The views of a scene show one set of named points, each view turned or mirrored, and shifted as a whole, with a little noise and some points left out.
(in the rows, 128 means zero)

Scene 1
View 1
k_659: [94 123 102 166 126 114 88 145 113 119 120 129 150 97 118 132 106 118 117 172 138 132]
k_834: [155 136 133 104 111 140 128 143 158 92 150 141 160 124 117 139 96 93 109 121 133 116]
k_871: [131 115 113 132 105 135 109 151 142 94 126 154 174 114 115 129 96 123 108 142 128 112]
k_205: [127 117 132 114 114 160 98 121 125 114 148 133 132 142 112 152 108 110 106 158 142 121]
k_69: [133 150 134 117 124 145 119 114 127 102 166 107 114 123 128 161 112 85 121 164 155 129]
k_338: [110 127 121 123 116 137 95 139 118 123 123 131 138 133 108 149 112 113 120 156 133 126]
k_77: [108 140 117 157 144 114 96 125 116 124 149 115 129 99 125 139 106 90 116 171 153 137]
k_212: [138 149 131 120 121 129 112 127 145 113 164 107 131 122 128 144 101 77 108 135 152 139]
k_693: [120 121 120 138 121 142 96 124 124 111 151 125 136 118 124 144 104 107 103 166 150 129]
k_667: [130 115 106 155 108 140 117 135 134 71 147 143 164 88 132 132 96 124 105 176 145 111]
k_195: [132 123 125 129 118 154 116 122 127 87 153 140 140 115 124 150 106 110 112 173 144 112]
k_409: [157 112 116 123 86 159 127 141 153 61 152 153 177 110 130 135 90 125 97 149 139 103]
k_948: [126 130 122 103 98 139 102 155 139 117 117 133 156 144 105 143 106 113 120 125 124 125]
k_876: [116 121 109 156 134 101 97 155 139 116 127 150 171 95 116 114 92 107 105 140 133 128]
k_60: [98 126 109 160 143 95 81 152 127 142 121 137 156 103 110 117 98 100 110 141 135 139]
k_127: [137 135 117 158 150 90 122 155 157 97 141 164 183 73 121 105 83 89 107 131 134 118]
k_33: [144 122 115 122 90 146 111 141 148 90 149 128 162 120 128 138 95 114 99 138 143 123]
k_34: [140 133 135 82 87 173 112 128 136 104 145 116 129 161 115 169 115 108 116 139 139 123]
k_292: [112 145 111 157 132 111 103 134 124 111 143 113 137 94 128 139 106 94 119 167 150 136]
k_356: [131 111 94 167 93 127 105 147 143 77 149 133 181 81 141 119 86 128 88 158 148 124]
k_118: [110 148 124 109 108 128 92 143 124 139 125 98 127 144 113 156 115 97 126 136 138 145]
k_334: [140 117 128 114 111 147 106 135 143 107 146 144 153 133 112 139 99 107 102 136 135 121]
k_363: [143 135 126 122 108 150 121 122 138 85 166 121 140 115 133 150 102 100 107 157 152 123]
k_568: [147 103 108 171 129 108 107 153 167 86 158 174 199 73 132 92 68 107 73 130 142 119]
View 2
k_834: [144 114 116 110 152 132 124 107 152 146 101 122 141 94 121 128 136 104 146 84 131 90]
k_409: [117 135 116 107 141 110 119 96 151 141 107 122 141 95 135 104 101 77 145 121 147 91]
k_195: [122 111 154 122 144 123 112 120 136 149 106 126 117 100 116 102 105 124 155 113 148 114]
k_948: [150 119 137 119 145 124 122 95 138 151 101 126 114 119 133 144 132 112 123 81 103 125]
k_693: [121 96 159 111 142 118 120 124 128 151 117 125 112 115 113 96 121 135 141 105 133 133]
k_205: [130 106 175 113 155 134 117 109 141 153 106 127 107 121 108 116 116 117 144 98 127 121]
k_292: [128 87 131 119 127 105 119 144 112 149 117 124 118 103 120 92 138 164 140 103 132 141]
k_118: [155 93 153 110 150 128 114 116 125 160 93 130 93 122 119 134 150 152 114 77 106 139]
k_659: [122 103 141 133 115 94 126 128 106 144 134 122 116 123 135 100 120 153 135 107 113 165]
k_568: [105 114 87 105 114 91 162 121 137 124 160 107 190 105 131 78 133 89 156 103 129 119]
k_871: [128 127 120 123 130 107 130 101 136 141 120 121 137 110 139 119 115 101 140 101 118 123]
k_876: [127 108 112 127 116 100 146 123 119 137 142 116 149 117 134 106 135 130 143 91 109 145]
k_334: [133 114 145 111 149 128 127 103 146 147 111 121 129 115 117 122 123 102 142 90 122 112]
k_34: [146 112 168 103 171 144 101 95 152 160 73 131 91 109 112 137 123 109 127 91 131 99]
k_356: [105 117 107 97 121 82 131 115 126 136 128 121 142 106 143 73 117 106 128 130 138 130]
k_212: [142 83 135 95 156 130 119 131 137 153 99 124 121 98 104 105 154 140 138 86 138 106]
k_127: [131 106 80 131 112 101 149 135 125 130 145 112 177 92 131 105 141 128 164 86 124 120]
k_338: [139 107 159 127 140 120 119 113 124 151 111 126 104 122 123 124 121 137 135 90 112 142]
k_667: [109 119 124 120 126 96 119 120 130 139 122 123 132 97 136 84 101 114 151 131 147 121]
k_363: [128 106 139 106 152 123 110 116 142 150 94 125 116 94 117 102 119 119 145 111 150 100]
k_60: [133 95 128 126 117 103 146 132 110 141 145 117 137 129 127 108 145 151 138 79 96 164]
View 3
k_127: [153 147 78 131 162 164 123 125 94 167 122 119 145 115 123 109 125 136 153 111 169 140]
k_60: [189 110 96 113 135 161 104 135 110 137 122 141 135 105 100 116 145 140 193 128 141 145]
k_292: [180 150 126 122 129 165 125 126 114 112 125 161 128 111 93 131 142 121 164 114 139 128]
k_334: [166 105 107 133 128 131 110 99 109 117 131 144 141 117 122 133 121 136 113 147 129 115]
k_948: [173 103 103 144 115 135 87 114 115 107 142 140 151 135 126 135 117 146 141 156 118 108]
k_33: [168 125 111 120 133 143 111 101 101 122 132 149 145 139 124 136 104 128 108 132 123 105]
k_356: [189 138 104 86 166 161 129 113 93 151 124 148 142 142 114 149 94 115 130 103 133 122]
k_363: [162 142 128 135 128 141 126 98 111 104 133 155 136 125 115 144 119 121 101 130 131 107]
k_34: [163 112 134 152 97 123 101 93 120 73 142 161 141 130 122 142 121 136 98 161 107 91]
k_834: [142 132 101 150 128 138 110 102 102 120 134 137 149 130 135 118 116 139 102 141 137 104]
k_568: [162 124 71 93 182 159 132 108 79 189 111 124 145 122 130 114 105 126 123 107 159 139]
k_118: [178 116 127 139 92 148 90 124 122 81 137 162 139 124 103 119 141 144 164 148 111 108]
k_205: [178 103 127 133 118 127 117 97 117 96 131 157 130 105 109 150 134 129 117 151 122 118]
k_667: [182 144 114 115 161 151 135 107 105 137 129 144 139 123 114 170 106 112 121 111 144 127]
k_195: [173 134 127 137 136 136 131 100 116 106 133 151 132 108 109 163 125 119 113 130 138 121]
k_69: [159 151 144 143 109 144 133 102 119 83 129 171 125 105 101 130 146 122 117 131 132 110]
k_338: [188 108 119 137 118 139 102 117 123 101 137 150 137 111 104 151 133 135 154 144 125 124]
k_212: [152 142 127 132 108 153 120 106 108 101 123 165 130 114 108 99 142 132 124 131 131 107]
k_77: [182 142 129 120 124 161 128 124 116 109 119 165 121 97 88 127 153 124 165 118 142 136]
View 4
k_659: [99 147 110 116 99 134 169 144 134 139 125 108 53 99 134 155 153 149 140 112 61 81]
k_195: [120 132 122 122 139 163 165 128 110 110 134 119 78 98 129 148 101 144 142 126 87 98]
k_363: [111 128 116 124 135 166 153 113 105 112 142 119 79 97 133 146 96 136 131 129 109 109]
k_876: [101 139 119 88 87 121 171 134 135 147 124 115 64 128 124 146 149 147 136 120 88 113]
k_948: [128 134 126 113 123 145 147 119 119 143 140 53 71 101 139 143 133 139 136 129 116 119]
k_33: [110 136 114 109 127 142 150 101 106 126 131 101 78 98 124 134 110 141 116 134 112 120]
k_212: [100 108 107 138 102 160 140 121 123 117 157 116 68 106 138 153 108 129 145 118 128 120]
k_77: [92 121 105 137 89 151 161 148 135 121 145 129 55 104 135 164 134 141 156 104 83 89]
k_356: [85 156 104 88 110 119 167 99 111 132 110 142 70 100 115 133 122 146 98 129 78 103]
k_834: [121 123 129 99 125 155 153 109 111 127 144 100 86 121 132 140 105 133 133 136 134 139]
k_693: [111 125 108 137 114 147 157 133 122 114 133 110 67 94 123 149 120 148 145 115 87 95]
k_69: [108 111 112 149 124 180 145 132 114 105 159 120 69 94 142 160 96 132 153 116 110 101]
k_292: [85 131 107 127 93 153 159 140 130 129 145 129 54 103 142 162 133 137 144 109 86 90]
k_60: [101 131 114 110 71 119 164 148 148 146 130 101 54 121 127 153 164 149 148 107 84 104]
k_34: [137 118 119 146 151 172 134 110 102 114 152 59 79 81 139 144 98 135 140 131 128 116]
k_338: [125 131 119 130 120 151 156 138 126 131 138 74 63 96 136 153 135 146 151 118 89 95]
k_667: [102 151 116 96 124 137 179 121 113 121 115 143 74 107 116 140 113 151 123 127 68 98]
k_871: [119 147 127 87 125 134 168 117 116 140 122 96 78 113 126 137 127 146 125 134 95 117]
k_118: [112 119 110 150 105 155 133 131 129 135 156 58 55 87 151 159 140 133 149 115 116 105]
k_334: [130 123 121 116 125 142 155 118 116 121 132 87 82 109 119 138 113 146 139 131 112 122]
k_409: [117 147 126 83 149 143 166 94 93 122 118 120 92 106 117 127 93 143 107 145 103 124]
k_127: [92 135 130 62 81 129 180 133 134 145 130 147 73 154 128 148 136 137 132 127 105 133]
k_568: [96 138 114 60 86 99 180 110 126 135 104 159 84 148 94 125 127 151 112 131 96 139]

Which points are out of place in each view (at most two, in the order of its rows)? Write none if all are in place.
view 1 -> k_363
view 2 -> none
view 3 -> none
view 4 -> k_667

Scene 2
View 1
k_260: [86 133 132 159 114 110 105 83 122 135 121 106 133 126 108 97 163 141 109 140 118 142]
k_227: [80 138 101 124 103 99 142 100 107 134 106 135 108 126 114 117 112 138 157 139 138 162]
k_487: [89 143 98 134 125 106 129 93 125 139 89 161 90 128 109 130 125 130 151 140 133 113]
k_405: [103 122 107 155 101 115 134 133 121 123 117 124 128 134 112 120 106 127 177 140 124 131]
k_791: [109 134 94 145 112 108 119 97 115 131 118 124 95 175 115 140 80 116 144 126 131 112]
k_508: [105 126 122 126 124 113 144 101 118 127 108 144 115 142 87 130 104 155 153 145 154 122]
k_899: [87 139 101 153 108 107 121 107 121 135 102 132 111 123 117 114 135 123 153 138 114 132]
k_44: [92 116 141 164 95 119 120 121 123 122 130 95 163 106 98 80 162 150 150 149 112 155]
k_794: [110 122 111 133 110 110 141 107 111 124 123 124 116 165 104 138 79 140 152 136 152 133]
k_213: [111 118 150 151 128 122 126 102 131 122 118 126 145 126 78 109 149 164 133 152 141 112]
k_53: [70 143 99 134 109 97 133 91 111 141 100 136 103 115 125 115 142 133 140 138 131 163]
k_562: [121 106 141 147 121 119 158 124 124 114 127 119 151 155 101 148 105 161 142 150 176 136]
k_443: [120 123 118 153 127 117 136 110 129 125 117 132 117 165 111 157 100 135 136 139 156 106]
k_835: [109 130 111 132 140 108 159 100 128 131 93 165 99 153 110 170 103 148 142 145 178 110]
k_207: [88 139 108 149 116 101 115 79 119 140 113 121 103 148 126 129 132 125 113 130 131 137]
k_699: [94 132 109 165 109 110 118 111 125 131 113 119 121 134 124 121 135 122 141 137 120 132]
k_104: [94 126 122 161 124 115 149 129 137 129 96 144 136 108 124 136 157 142 151 152 148 132]
k_639: [96 126 132 137 113 113 124 93 119 127 121 119 134 126 83 96 135 155 140 144 129 135]
k_110: [118 125 116 158 132 117 135 109 132 127 109 138 114 164 114 159 107 132 137 140 153 97]
k_668: [83 138 112 147 106 108 109 93 119 135 110 120 117 118 101 87 146 131 146 139 104 136]
k_934: [82 135 117 151 113 108 129 105 125 135 104 132 122 111 118 110 157 137 141 144 128 146]
k_520: [116 114 132 147 126 117 157 119 126 118 119 130 134 154 112 158 107 155 138 146 176 132]
k_975: [129 106 121 178 108 128 139 158 136 111 124 117 149 146 110 136 105 129 179 147 135 110]
View 2
k_934: [126 146 113 107 150 120 124 142 149 119 148 131 137 124 137 123 130 147 111 91 119 137]
k_899: [130 145 112 122 131 122 121 131 149 120 137 125 137 134 141 129 134 130 116 92 101 147]
k_975: [135 136 113 131 157 99 149 106 173 106 116 108 126 107 94 165 134 92 134 148 100 138]
k_104: [122 143 108 108 156 112 144 139 169 120 139 126 124 103 110 130 123 130 95 102 135 132]
k_207: [128 138 99 114 116 140 121 114 118 134 147 133 140 144 146 134 127 139 131 98 131 130]
k_405: [134 139 109 137 145 111 129 115 163 114 120 122 137 125 121 150 135 112 130 133 92 143]
k_562: [121 129 90 118 165 111 125 103 163 125 126 118 129 114 103 163 122 133 123 175 147 112]
k_794: [127 133 85 143 128 125 104 98 155 134 121 123 137 142 130 156 133 125 124 160 117 124]
k_44: [143 146 136 90 200 97 127 145 146 90 150 127 150 113 133 136 132 156 149 115 99 142]
k_835: [107 132 74 129 107 128 114 99 168 148 123 110 117 135 115 149 121 123 72 136 157 121]
k_520: [119 129 84 123 148 120 127 105 159 134 127 124 127 117 105 157 119 127 112 162 153 114]
k_213: [127 137 119 79 170 98 119 113 146 100 145 89 131 129 121 152 125 150 112 125 141 134]
k_443: [121 129 91 124 120 125 130 90 147 131 124 109 125 131 112 161 126 109 117 140 139 124]
k_508: [118 135 91 123 139 114 98 108 164 126 129 108 130 143 130 149 129 139 94 144 131 129]
k_487: [118 141 98 128 103 127 102 119 155 131 130 109 129 151 146 133 133 130 81 93 114 144]
k_668: [134 147 124 105 148 115 110 133 138 108 147 120 146 142 155 128 136 148 125 90 95 149]
k_699: [134 142 113 118 136 123 134 123 139 118 139 127 138 129 133 137 132 123 134 100 110 139]
k_639: [130 139 114 98 165 106 100 122 143 107 144 108 142 141 142 141 130 159 121 127 119 136]
k_227: [122 143 93 139 138 128 97 136 161 138 134 146 143 138 150 125 133 148 108 123 107 135]
k_110: [121 129 93 123 113 127 133 90 149 130 126 103 121 133 112 161 126 105 109 129 141 127]
k_791: [129 133 92 144 96 136 114 87 136 134 121 117 135 156 138 157 135 107 132 129 107 135]
View 3
k_791: [128 119 117 171 134 80 163 140 143 126 131 134 88 154 121 137 122 124 103 138 129 132]
k_53: [154 108 92 106 127 123 127 144 148 161 120 118 130 160 115 158 117 118 94 163 130 125]
k_207: [146 103 116 133 136 106 130 159 147 148 116 125 108 157 124 129 119 110 90 155 128 105]
k_975: [117 139 97 177 123 124 134 160 86 121 121 114 82 109 72 154 107 142 134 124 125 136]
k_520: [102 93 95 181 123 129 133 150 119 131 106 106 100 127 91 131 79 105 113 162 126 142]
k_794: [114 114 100 173 128 100 154 127 124 130 115 130 98 145 106 139 101 117 110 158 128 151]
k_260: [155 116 121 108 143 119 96 163 108 161 106 134 124 147 108 117 113 119 93 156 111 91]
k_508: [109 100 96 154 136 112 140 134 127 136 130 117 125 143 97 134 88 121 105 150 104 149]
k_899: [149 122 100 118 132 116 128 156 134 149 131 120 119 147 107 158 123 134 105 137 122 119]
k_227: [140 112 85 124 124 117 140 128 139 156 122 122 124 158 110 162 112 121 101 167 128 146]
k_44: [155 142 101 103 132 140 87 151 66 163 97 134 121 126 78 137 112 141 115 157 112 113]
k_668: [158 130 107 101 142 111 114 149 115 158 127 133 130 152 105 145 124 138 100 145 109 113]
k_562: [100 102 96 181 124 133 127 143 97 129 98 115 99 122 83 124 77 108 118 164 122 143]
k_487: [132 98 97 131 138 107 141 155 161 139 153 106 133 155 110 153 106 126 98 130 109 132]
k_213: [118 108 110 136 148 126 101 158 92 145 120 119 134 129 82 111 82 125 109 142 90 119]
k_639: [133 118 106 122 145 116 111 137 98 153 116 133 134 145 96 124 99 128 102 157 98 126]
k_835: [97 76 95 176 131 114 152 153 162 124 142 93 119 144 102 139 80 106 104 141 115 147]
k_699: [149 123 108 132 130 117 124 164 125 146 118 122 105 141 104 145 123 128 106 140 128 111]
k_443: [109 103 112 182 132 108 144 157 132 121 124 114 95 133 101 129 96 114 109 138 122 128]
k_110: [110 100 112 181 134 106 146 166 140 119 131 109 97 134 101 130 96 115 109 131 120 125]
k_104: [132 101 85 131 121 149 110 176 125 145 124 92 121 125 83 157 94 122 114 140 123 121]
k_405: [133 138 96 152 124 114 139 146 105 134 121 124 95 130 89 158 117 139 121 139 126 138]
k_934: [151 112 95 110 130 133 109 162 126 157 121 114 128 143 100 151 111 124 102 150 120 116]
View 4
k_443: [109 142 57 101 152 120 128 99 151 114 135 109 95 151 137 144 103 122 143 145 133 152]
k_487: [121 113 76 104 121 138 124 96 129 96 162 93 94 175 104 112 110 154 125 147 119 145]
k_791: [117 126 54 115 143 119 124 74 139 99 158 137 101 148 135 123 84 136 133 125 145 165]
k_227: [116 123 81 136 113 139 123 88 103 100 153 131 90 159 113 132 103 160 149 154 93 146]
k_975: [80 118 43 106 168 153 145 121 121 136 122 108 105 133 126 179 96 138 166 139 146 153]
k_508: [108 141 56 98 124 143 127 101 132 92 126 117 81 160 124 136 112 138 141 155 105 151]
k_699: [120 110 80 121 149 129 131 111 107 124 151 118 98 143 121 131 113 158 149 124 129 134]
k_668: [129 101 80 114 128 146 128 119 82 105 148 130 84 145 110 111 126 177 143 116 119 131]
k_794: [106 143 51 117 133 130 126 83 131 101 132 141 91 147 136 146 91 132 151 148 116 161]
k_260: [144 120 91 111 144 122 127 130 89 117 135 130 76 136 130 110 148 164 150 108 115 114]
k_562: [98 161 55 104 148 132 132 114 133 120 105 121 82 140 143 169 117 119 171 158 104 144]
k_520: [105 159 63 107 146 125 129 105 142 120 117 109 86 150 140 162 113 119 163 165 104 145]
k_104: [110 121 89 113 144 142 134 128 116 134 140 81 93 159 109 152 129 152 157 159 107 122]
k_110: [114 135 58 98 154 119 129 96 160 113 147 97 101 160 131 134 101 122 133 142 143 154]
k_213: [118 136 61 80 144 147 132 145 112 109 104 108 68 146 128 131 145 147 148 131 114 125]
k_899: [119 103 79 119 133 140 129 107 103 114 160 115 97 153 110 124 112 166 141 130 124 135]
k_44: [115 109 77 115 145 156 140 148 61 130 114 135 75 124 120 148 143 176 173 116 110 116]
k_53: [131 116 101 137 117 130 121 97 98 107 163 122 90 162 111 119 118 168 146 145 94 130]
k_934: [127 112 94 121 133 137 129 121 96 121 148 109 87 153 112 127 131 167 151 136 106 122]
k_405: [96 113 55 118 147 150 138 106 109 121 138 126 101 139 120 157 94 152 157 137 132 151]
View 5
k_487: [128 123 105 110 122 126 158 109 123 142 205 168 139 140 98 141 113 120 110 152 140 117]
k_934: [122 101 116 107 115 136 136 118 95 148 151 162 143 132 118 122 120 118 115 152 146 131]
k_639: [122 110 144 104 133 145 135 130 109 143 143 163 168 116 109 136 136 121 108 147 114 117]
k_520: [131 131 138 104 119 152 153 123 122 148 140 181 138 138 115 149 55 138 100 139 86 102]
k_227: [135 128 118 86 136 142 128 106 113 141 178 181 138 120 114 114 108 139 103 158 136 136]
k_405: [129 119 139 85 114 144 118 123 142 130 155 142 159 143 106 121 77 131 108 148 131 113]
k_899: [131 112 116 99 117 130 133 115 119 143 169 151 150 138 110 120 117 119 113 153 156 126]
k_53: [136 118 106 96 129 132 135 105 94 154 168 177 133 122 119 113 124 127 108 157 152 139]
k_562: [127 126 152 100 121 159 143 128 125 142 126 177 148 133 117 149 56 140 99 139 77 100]
k_699: [139 112 120 100 113 131 134 117 120 153 148 144 153 142 114 121 104 116 110 143 150 117]
k_44: [108 85 154 98 118 151 108 137 95 139 101 139 174 120 124 111 129 116 116 154 133 130]
k_835: [132 137 114 113 117 137 177 109 128 146 195 192 124 145 101 164 67 137 101 143 98 101]
k_508: [126 131 136 103 130 146 150 119 127 137 178 180 150 126 100 151 98 134 103 148 99 111]
k_791: [168 152 123 86 131 124 143 106 160 156 183 149 157 142 98 134 89 130 94 130 133 98]
k_260: [139 103 129 112 124 129 142 121 94 169 118 150 167 124 120 125 146 105 109 138 142 120]
k_207: [159 131 110 105 126 121 153 106 115 174 152 163 146 134 116 127 119 118 100 133 145 114]
k_975: [116 108 151 95 92 147 124 139 153 119 143 123 165 162 103 138 45 126 116 143 116 93]
k_110: [142 133 124 110 111 132 164 118 141 152 168 157 147 153 102 156 68 124 102 132 112 92]
k_104: [106 94 119 116 98 143 146 125 95 139 149 165 132 147 121 132 80 122 119 155 131 122]
k_443: [144 136 128 104 116 136 158 119 142 154 160 160 148 149 106 152 68 127 100 130 106 92]
View 6
k_639: [111 150 128 149 107 107 103 114 173 124 118 111 116 152 101 111 141 120 94 129 121 137]
k_699: [102 159 118 103 127 104 117 109 145 112 121 115 120 145 118 124 130 90 105 122 124 132]
k_227: [110 160 118 133 132 96 134 132 146 131 140 134 125 147 127 114 136 130 141 137 124 135]
k_443: [141 149 137 133 124 89 127 97 129 119 105 123 146 174 132 107 90 81 104 128 113 134]
k_207: [117 167 123 108 120 113 151 103 147 120 126 123 122 136 121 128 113 105 96 137 142 137]
k_405: [107 157 120 119 129 79 97 119 133 118 112 115 140 168 128 117 135 91 122 111 103 134]
k_260: [99 162 124 116 111 128 122 103 183 108 124 101 109 130 94 125 138 109 77 128 140 132]
k_668: [95 158 113 114 113 106 110 120 159 124 124 118 95 135 104 129 156 113 98 132 129 141]
k_791: [132 173 118 112 112 74 141 107 112 136 107 135 145 165 141 129 110 96 97 133 121 149]
k_213: [119 132 140 155 113 113 90 102 178 115 109 102 110 160 93 100 123 97 83 129 114 130]
k_899: [101 155 113 107 129 101 118 119 141 124 126 128 102 142 120 122 138 97 118 131 126 136]
k_520: [137 143 145 154 136 100 122 103 153 111 116 110 160 176 126 92 87 95 123 123 109 122]
k_487: [123 140 124 126 130 95 132 115 126 138 126 145 86 150 124 112 117 95 120 155 128 143]
k_975: [114 142 129 123 136 76 73 106 133 106 96 103 152 184 129 107 124 67 117 96 86 127]
k_794: [134 165 130 143 118 79 129 115 135 131 114 126 160 173 137 111 111 114 119 127 111 140]
k_104: [106 128 134 126 154 118 104 109 158 102 130 113 105 151 110 98 115 80 136 125 116 118]
k_508: [136 143 136 160 120 89 117 117 146 135 117 129 125 169 122 99 110 110 117 139 113 140]
k_562: [133 144 147 161 128 98 108 104 163 107 111 101 170 181 121 89 96 100 118 114 101 124]
k_835: [150 136 141 148 138 95 147 105 122 133 122 143 119 167 135 96 77 87 128 155 123 137]
k_934: [98 148 121 118 136 118 117 115 162 112 135 117 99 136 107 114 136 102 121 129 130 130]
k_53: [102 160 118 118 136 115 142 125 153 123 148 132 107 128 118 119 136 121 132 140 137 132]
k_110: [140 145 137 128 128 91 127 94 125 120 105 125 135 172 133 106 87 71 102 133 115 137]

Which points are out of place in each view (at most two, in the order of its rows)? Write none if all are in place.
view 1 -> k_405
view 2 -> k_487
view 3 -> none
view 4 -> k_110
view 5 -> k_975
view 6 -> k_835
